The views of a scene show one set of named points, each view turned or mirrored, shifted and resized as a whole, with a little noise and some points left out.

Scene 1
View 1
k_877: [-26  17  15  -9  29  11   9  12 -11  -3  17]
k_327: [-17  -9  22  -7  13  14  23  -9   0  20 -21]
k_417: [  1 -14  22   2  10   3  17 -26  14   9 -26]
k_989: [-21 -12  14 -17  21  16  -7  -7  -7   7 -12]
k_502: [ -7  -7  11  -8  19   6  -5 -15   2  -3  -9]
k_568: [-20  -6   7 -15  18  25 -13  -1 -13   4  -9]
k_628: [  3   8  18  10  23 -11  19 -17  17 -15   2]
k_137: [ 10   4   3  14  15  10   2 -16  14 -14  -6]
k_883: [ -3  -1   9   1  17  12   0 -11   4  -4  -7]
k_780: [-14  -6  10 -13  20  14 -10  -9  -5  -1  -8]
k_910: [ -7  -3   4  -6  16  23 -17  -6  -4  -6 -10]
k_36: [-7 -1 15 -2 17 11  9 -8  0  2 -9]
k_14: [-23  -1  21 -20  30  -3  -2  -4  -6  -6   6]
View 2
k_137: [ -3   3 -24  -4  10 -14 -17   2  -8   6   0]
k_502: [  2  -3 -22  -5  14   9 -30  11   5   4 -13]
k_877: [-10  -7   3  16  34  20 -29   7  12  -3 -10]
k_989: [ -6 -10 -15  -4  -5  26 -29  17   6   1 -15]
k_36: [ -4  -4  -7   0   5   6 -16  11   0  -1  -5]
k_327: [ -4 -11   8  -3 -16  11 -11  21   1  -7  -8]
k_14: [  4  -8  -9  -5  22  18 -33  18  13   1 -19]
k_628: [ 10   2  -5 -10  24 -18 -15  12  -1   0  -3]
k_780: [ -6  -6 -21  -2   2  20 -28  12   4   3 -13]
k_910: [-12  -3 -29   1   1  17 -31   3  -1   6  -8]
k_417: [  5  -5  -5 -17 -17  -7  -7  20  -5  -3  -4]
k_883: [ -5  -3 -16  -2   4   4 -21   8  -1   2  -5]
k_568: [-11 -10  -9   5   0  27 -26  13   7   0 -12]
View 3
k_502: [ 11  29 -10   8   7  -1   5  -6 -10  -4 -10]
k_36: [ 11  22 -10   2  12   4   7  -4  -5 -18  -4]
k_628: [  3   8  12  13   7 -19   2  -5   1 -18   5]
k_989: [ 17  40 -19  -2  11  18   8   1 -14  -1  -8]
k_568: [ 15  34 -18 -11  11  21   8  -4 -13  -6  -7]
k_780: [ 13  35 -15  -2   6   8   7  -6 -16  -2 -10]
k_417: [ 14  22 -14  33  22   0  12  11   1 -23  -7]
k_14: [ 12  37   5 -12   3   7   4  -2 -11   4   9]
k_877: [  9  21   4 -34   3  13   2 -11 -10 -12  10]
k_910: [ 11  29 -20  -4   4   4   4 -17 -17  -1 -20]
k_327: [ 17  26 -17   8  22  19  13  12   0 -27   1]
k_883: [ 10  20 -12   4   9  -1   4  -9  -8 -12 -11]
View 4
k_502: [ -6   7   3  12 -11   3  -5   3  -4   0  18]
k_137: [-14  15  11  14  -2   1  -2   8  -7   4   9]
k_568: [  2   1   9   3 -13   8   2   6   3   5  23]
k_989: [  2  -1   4   5 -16   6  -2   4   1   2  24]
k_910: [ -5   3   3  14 -14   4   1  13  -7   9  17]
k_36: [-6  7 11  5 -6  2 -2  1 -1  2 13]
k_628: [-20  22  15  11   2   2 -11  -3  -3  -5  11]
k_780: [ -2   3   5  11 -15   6  -1   7  -2   4  23]

In a view up to two points have been moved. Name them for each view, in the order of its rows, or write -.
view 1 -> k_568
view 2 -> k_502
view 3 -> -
view 4 -> k_137
